Points, in no order, along strands that fork, close into loops and pass close to each other.
In the rows, 128 means zero.
Points whose rows are less than 49.8 apart are linked; no others are. Some points are linked to none.
k_555: [139 129 131 149  90 146 128 182 106 147 144]
k_310: [143  96 139 160  78 103 144 117 132 164 199]
k_54: [ 45 120 113 136 205 132 163  95 142  79 129]
k_112: [162  88 129 143  71 116 126 129 140 170 191]
k_838: [ 94 137 174 126 149 175  86 111 109 103  94]
k_157: [170 141 105  84 143 147 144 130 151  94 144]
k_726: [101 147 157 184  95 123 156 162 101 138 193]
k_634: [167 130 112 106 102 179 129 175 110 113 140]
k_788: [146 130 141 143  89 160 139 173 123 128 207]
k_705: [118 130 161 169 100  90 174 131 113 139 178]
k_579: [115 130 167 130 120 168  70 131  95 135  71]
k_939: [111 142 113 138 153 101  99 126 133 156  68]
k_528: [128 124 159 174  93  64 148 145 121 180 127]
k_383: [ 72 141 122 158 186 100 139 101 134 120 103]
k_100: [125 103 147 174  80  94 156 108 126 159 208]
k_890: [134 133 126 109 129 194  92 132  98 103 105]
k_591: [ 67 134 111 138 198 124 160 101 144  87 131]
k_751: [ 81 122 120 120 164 130  82 115 143 137  69]
k_3: [157 115 139 131  82 148 140 160 132 136 200]
k_937: [129 146 136 149 121 134 159 145  96 112 147]
k_495: [126 139 144 146 153  60 170  88 151 133 136]
k_38: [103 131 182 143 114 168  82 130  83 128  84]
k_519: [170  84 113 130  82  82 143  91 140 170 151]
k_171: [154 126 101  84 141  78 115 119 190 150 107]
k_802: [161 143  96  90 138 138 116 142 144 120 107]
k_498: [170 127 129 110 108 115 145 135 139 134 136]
k_153: [128 146 140 163 128  71 136 132 118 162  90]
k_818: [105 146 149 181  95 135 143 172  98 139 180]
k_823: [ 41 122 128 150 195 115 137  95 137 110 102]
k_349: [128 144 108 105 163 195 134 118 113  63 144]
k_176: [110 136  99 121 156 101  88 130 150 158  61]
k_257: [ 97 123 105 110 156 124  70 126 148 150  58]
k_524: [144 146  97  94 162 184 137 126 128  70 143]
k_312: [129 139 150 156 112 105 169 139 108 126 157]
k_213: [ 24 104 133 135 196 132 150  90 141  88 109]
k_299: [160 133 109 107 112 177 118 162 105 114 120]
k_320: [192 113 101  67 109 100 113 111 177 145 122]
k_596: [171 137 100  82 130 117 112 142 161 136 103]
k_676: [119 138 138 168  93 145 129 182  95 146 159]
k_414: [ 94 149 125 158 173  83 142 110 135 134  99]
k_649: [137 135 130 142  96 175 138 181 105 118 185]
k_229: [151 140 112 101 148 102 137 118 164 123 123]
k_163: [122 129 143 125 123 159  69 131 103 143  66]
k_115: [118 117 163 174  92  85 175 115 119 144 196]
k_728: [176 127  96  68 128  95 104 130 185 147 105]
k_982: [155 129 122 120  97 172 138 177 109 115 166]
k_946: [ 99 137 182 137 125 180  96 121  81 104 105]
k_536: [148 133 124 135 102 140 127 166 104 139 120]
k_244: [ 68  95  74  77 177  85 155 128 177 108  89]
k_699: [174 141 103  89 129 150 130 145 139 110 127]
k_665: [109 137 142 115 152 196 107 109 102  77 123]
k_976: [141 137 115 120 125 166 110 143 101 118 103]
k_421: [167 109 122 113 115  78 145  85 158 147 137]
k_629: [116 141 125 145 140 120 103 126 112 145  75]
k_238: [197  95  97  75  95 102 119  95 167 151 135]
k_475: [137 136 104  99 157  90 132 118 177 131 114]
k_551: [109 136 129 100 168 212 113 105 114  58 140]
k_367: [124 135 116 120 139 146  84 128 118 138  74]
k_32: [172 123 122  98 121  98 139 112 160 135 133]
k_22: [157 137 124 124 115 131 140 152 118 128 125]
k_656: [ 78 141 114 142 192 104 158 105 147 105 123]
k_547: [149 143  91  83 164 167 137 128 149  78 143]
k_560: [134 116 158 166  89  71 154 130 126 171 150]
k_901: [120 133 140 127 119 210 121 135  73  79 145]
k_829: [161 106 138 135  78 130 134 152 138 154 185]
k_389: [168  80 118 134  74  99 136 108 139 173 167]
k_762: [124 139 130 144 116 166 140 150  83 105 142]
k_29: [125 135 136 115 131 200 106 126  88  86 122]
k_887: [147 118 143 136 123  80 173  81 137 129 161]
k_961: [ 81 129 176 115 156 164  71 117 133 116  76]
k_773: [168  91 105 126 103  73 150  67 145 158 148]
k_31: [124 138 152 176 110  63 143 143 111 177  97]
k_494: [ 78 119 147 114 158 147  67 117 143 132  67]
k_567: [112 150 131 158 154  63 139 117 136 154  91]

A piece is two or more points that can be reached from each other along the links. Count, over all rows, the pieces, the separate loops (a circle has one, a figure eight two, a Y none), the forks (points with three links) and the tips (points with one).
pieces | 3
loops | 3
forks | 5
tips | 5

Name the points in between on the shortest way along the links from the first point to the second, in order.
k_818; k_32 | k_676, k_555, k_536, k_22, k_498
k_890; k_551 | k_29, k_665
k_257; k_838 | k_751, k_494, k_961
k_367; k_494 | k_629, k_939, k_176, k_257, k_751
